Each row is a point on a tangle of strands that fork, close into loops and nearly touch. The rows are in no order.
(in the rows, 128 means zero)
Two points are linked if the straight distance between their rows is under 116. Some points are linked to none.
<189>: [168 196 112 116 115 144 116 123  85  78 124 149 193 139 138  75 115 155
 147 115 135 115 109]
<389>: [ 90 117 136  84 123  98 189 165  92 128 154 101 110 170 157 151 140 124
 127 163 170 148 149]
<65>: [111 118 159  56 136  77 163 108  99 120 141  84 100 102 126 177 152 101
 123 157 160 160  51]
<644>: [121 166 173 136 142 148 122 110 115 172 134  80  76 133 132 144 152 181
 123 128 126 123 156]
<862>: [111 130 126 111 130 108 206 157  79 110 152 106 110 171 163 134  95 101
 115 151 173 171 129]
<36>: [129 105 127 100 148  62 224  88 134 103 158 167 129 145 152 107 117 132
 138 154  80 110  81]
<246>: [176 171 111 177 111 164  59 110 137 105 100 150 183  96 161  72 105 128
 120  78 132 112 117]
<178>: [117 146 144  91 148 133  93 104 132 167 102 146 164 132 154 104 175 159
 182 130 104 151 123]
<434>: [109 110 111  75 105 112 135 139 152 169 105 122 175 140  96  91 180 147
 167 142 149 141 143]
<597>: [120 112 134 152 159 136 117  95 148 134 142 139  81 101 124 166 118 142
 138 129  75 125 145]
<311>: [186 142 121 207 119 117 113 136 121  83 120 165 152  92 118 153  67 128
 102  93 150  76 151]
<463>: [114 137 126 126 127 125 114 115 148 158 172 121  81 142 158 125 158 106
 142 154 122 183 117]
<454>: [120 170 107 162 134 160 106  87 146 109 121 153  90  74 134 140  80  81
 139  82 106 173 128]
<584>: [112 143 133 150 137 135 120 112 161 176 175 116  41 117 124 130 134  79
 117 140 132 182 120]
<294>: [160 161 122 128 154 168  31  94 133 120  71 150 154  87 139  62 132 141
 126  88 103 139 110]
<748>: [112  97 107 118 131 133 142 143 110  74 117 132 148 115 116 181  93  98
 142 121 110 133 123]
<683>: [155 163 138 110 138 129  71 102 124 105 131 131 118 128 124 124 124 114
 135 126 121 159  89]
<359>: [ 93 147 160  67 137 121 107  87 128 158 150 106  97 108 175 148 210 159
 158 157 104 134 111]
<598>: [ 90 150 142 107 119 141 126 141 121 130 144  73  95  92 119 188 137  59
 117 125 180 167 105]
<67>: [124 119 122 107  84 156 127 172  95  91 158  55  91 148 142 140 154 131
  57 146 157  97 132]
<140>: [105 133 139 135 137 141  92  97 174 169  74 135 105  86  88 145 124 114
 146  81 118 156 157]
<809>: [141 180 134 145 111 148 145 119 115 114 165  69  62 132 149 106 109 114
  81 121 149 148 111]
<893>: [195 167 142 213 125 134  92 141 108 111 140 145 159 122 148 125  94 152
 107 108 152  81 144]
<147>: [141 118 160 113 166  56 179  87 132 125 162 146  88 153 148 148 118 125
 130 148  95 130  71]
<841>: [105 114 108 117 120 138 190 153 110 132 130 151 161 167 108  93 132 160
 156 151 123  92 174]
<763>: [124 161 157 155  97 170  46 135 165 190 108  72 121 108 132 115 165 101
  89  83 172 133 118]
<672>: [193 148 128 218 129 163  55 153 115 141 110 162 179 115 159 110 119 155
 107 104 134  98 122]
<540>: [143 139 154 138 132 132  93 155 135 216  83 128 161 165 128  97 167 176
 144 114 153 148 134]
<80>: [108  84 123 117 144 104 174 129 125 123 160 109  74 122 129 166 112  71
 105 155 123 171  85]
<649>: [118  96 116 148 147 130  90 126 145 142 174 154 114 148 179 146 169 123
 148 167  72 143 120]
<382>: [169  99 129 201 142 138  72 158 135 159 110 172 160 149 113 133 121 152
 121 122 121 114 143]
<176>: [121  87  93  79 110  91 180 133 152 125 148 135 133 151 105  87 136 120
 133 164 116 140 112]
<135>: [144 152 104 173  76 192 105 140 122 106 143  96 164 123 182  72 129 142
  87  97 129  75 143]
<567>: [172 141 108 131 133 136  68 120 102  67  95 177 184  96 103 124 103 143
 129 109 109  88 111]
<129>: [108  59  95  99 113 133 168 139 141 104 105 140 140 112  52 125 114 142
 121 136  90  74 145]
<653>: [100 143 147 146 133 160 147 139 102 102 142  71  81 102 132 192  90  64
  77 105 154 142 110]
<729>: [ 92 100 161  70 148  92 136 114 115 112 109 106 119  92 101 221 125  73
 141 129 139 150  77]
<54>: [117 123 126  85 104 140 176 156  87  81 130  48 118 120 116 150 121 122
  79 134 155 110 110]
<35>: [114 145 122 102  73 145  99 172 127 147 121  72 155 144 144 120 191 124
 116 124 201 146 142]
<802>: [129 130 135  87 121 127  98 124 144 197  92 124 158 130 125  74 193 177
 155 138 135 151 125]
<924>: [130 139 134 167 121 115 182 153 123 105 112 115 148 153 128 129  51  95
 112  86 183 131 156]
<422>: [132 127 142 187 155 134 123 118 138 142 165 140  55 127 124 158  91 105
 116 134 112 146 139]
<917>: [161  95 101 204 129 148 107 180 113 127 140 173 170 148 130 123 117 146
 114 150 128  89 166]
<618>: [125 155 121 111 107 158 115 114 138 103  86  94 158 106 104 106 115 139
 123  84 129 107 138]
<314>: [145 151 118 168 127 141 167  96 132 102 144 107  69  96 124 106  66 103
  86 107 127 154 108]
<308>: [167 116  91 176 116 134 145 176 101  86 147 184 185 139 109 112 102 131
 125 147 141  73 151]
<576>: [128  81  83 141 102 187 110 166 140 129 133 105 130 131 112  93 164 155
  83 153  96  89 150]
<212>: [165 128 159 169 152 129  56 140 130 179 111 144 136 162 118 132 146 150
 124 126 128 138 118]
<720>: [107 135 140 171 118 146 140 169 148 154 141  93  84 171 152 118 104 100
  84 126 190 137 192]
<906>: [181 180 114 120 127 121 117 115  96  55 111 171 191 105 111  99  82 136
 145 105 141 103 105]
<343>: [119 125 122  62 126 118 166 122 101  83 131 145 173 143 109 116 136 153
 160 153  95  90 100]
<95>: [135  92 120 103 123 101  83 134 165 149  96 148 161 138  82 127 145 115
 154 130 128 152 121]
<886>: [106 116 104  51  89 104 187 149 134 128 117  97 163 142  86  93 154 130
 147 145 169 134 136]
<922>: [154 147  96 207 123 139 159  97 138  89 130 151  95  55 136 122  50 116
 104  91 124 123 156]
<379>: [134  95 102 148  94 174  98 178 125 103 142  85 127 148 128 121 146 137
  63 144 134  80 146]
<183>: [ 98 137 147 128 119 128 140 165 113 173 150 103  90 174 159 136 158 144
 119 148 178 155 183]
<950>: [133 138 131 154 137 103 185 164 101 115 145 127 122 180 145 122  70 111
 116 134 182 150 155]
<374>: [ 98 124 154 100 160 110 147 108 122 124 133 145 156 143 159 172 155 158
 181 145  77  96 138]
<573>: [152 139 124 141 144 128 124 131  85 123 159 188 168 149 163 121 150 183
 165 164  92 100 123]
<384>: [101 132 146  94 160 115  84  68 175 165  74 163 116  85 111 126 141 123
 177  99  97 162 140]
<691>: [116 166 165 121 141 156  99 108  93 155 160 104  80 133 176 158 179 171
 134 145 102 140 132]
<253>: [114  98 133 111 124  87 119 144 155 163 166 123  99 157 127 150 163  96
 136 163 153 167 118]
<865>: [106 110 130 104 118 143 190 120  99  94 100  56 106  79 108 163  88  78
  73 103 149 144  94]
<829>: [110 149 155  96 166 105 107  68 171 178 110 157 130 125 159  98 163 136
 187 125  94 167 124]
<284>: [ 96  99 125 108 140 104 151 118 120 100  86 147 129  97 106 204  83  77
 149  93 121 164 111]
<120>: [101 121 138 165 141 171 107 124 158 183  90 110 123 107 120 139 136 147
 144 101 116 142 186]
<312>: [125 102 133 132 161 109 119  77 173 139 152 155  94 122 152 133 151 140
 147 153  52 123 116]
<519>: [128 134 125 186 120 142 110 159 155 156 134 121 121 168 138 116 109  94
 111 111 170 157 169]
<43>: [ 98 104 168 121 154 104 140 136 133 189 122 141 146 166 152 156 187 177
 169 146 101  99 158]
<912>: [114 122 146  42 121  57 189 120 103 113 156 111 125 149 152 144 158 118
 139 166 149 157  65]
<541>: [129 121 110 130 116 136 173 174  85  90 139 146 173 165 111 126 105 142
 135 147 140  81 155]
<716>: [ 84 114 160  93 153 115 134  87 170 189 123 120 116 111 163 139 208 178
 164 148  84 105 144]
<425>: [174 138 113 191 109 124 178 159 112  77 134 162 174  99 125 113  60 123
 102 109 168  52 171]
<503>: [129  67 105 100 121 113 150 134 140 108 114 186 162 136  50 110 128 149
 139 146  81  59 117]
<56>: [123 126 110 134 110 108 154 133 163 130  86 129 147 134  87 114  82  95
 136  79 162 162 152]
<45>: [ 98 120 135  66 138 130 154 110 117 114 127 153 171 139 145 129 181 176
 175 157  64  70 124]
<961>: [131 162 152 118 145 182  23 109 137 147  49 109 152  80 127 108 148 127
 121  74 128 133 115]
<979>: [137 103  97 113 131  79 207 100 149 114 144 171 127 141 118  76  96 119
 149 142 100 148 104]
<133>: [150 168 118  73 130 139 128  98  96  91 122 144 160 128 120  68 136 176
 154 136  97 105 105]
<229>: [126 101 125 102 127  93 148 117 146 130 126 112  86 105  87 142 105  70
 107 130 142 179  78]
<741>: [142 154 100 192 116 135 109  91 151 106  89 173  98  69 122 143  53 100
 118  54 127 138 145]
<612>: [ 85  69 126  98 118  83 129 148 161 171 183 115  79 138 155 158 203 108
 130 194 165 137 129]
<269>: [148 115 112 135 139 138  82 136 104  75 120 166 178 122 118 161 113 136
 151 133 103 106 119]
<536>: [150  85 125 127 139  91 110 119 161 148 111 181 147 150  68 108 125 151
 140 129  94 106 126]
<606>: [129 104 122 158 145 126 136 151 109 106 174 121  81 146 144 165  99  98
 110 155 121 143 124]
<736>: [139 205 179 130 117 136 105 116 113 163 152  78  64 141 132 131 148 141
 102 116 163 150 114]
<209>: [148 147 125 167 130 121 138 148 128 147 135 143 144 178 130 104 108 135
 141 123 151 149 161]
<360>: [105  90  91  96 110 168 157 142 133 104 128  95 131 111  87 113 141 159
 114 149  92  82 153]

A fork is a point with three links, a tip a point with one. Leave the first point through the second and follow the links. Name the first fork or tip that comes.
<691> / <644> => <454>
<576> / <379> => <598>
<598> / <653> => <434>
<209> / <519> => <950>
<359> / <716> => <912>

A tip is a point with one link. Name the tips that can be reached along the links from each point below, in the order of the rows.
<503> => <598>, <147>, <841>, <120>, <961>
<519> => <56>
<649> => <229>, <612>
<43> => <454>, <912>

Name the points in between on the shortest way along the links from the first point to the second, in order.
<360> / <212> => <129> <503> <536> <95> <434> <802> <540>
<147> / <536> => <36> <979> <176> <886> <434> <95>
<829> / <425> => <178> <802> <540> <212> <382> <917> <308>
<284> / <343> => <748> <269> <567> <906> <189> <133>
<374> / <736> => <43> <716> <359> <691> <644>
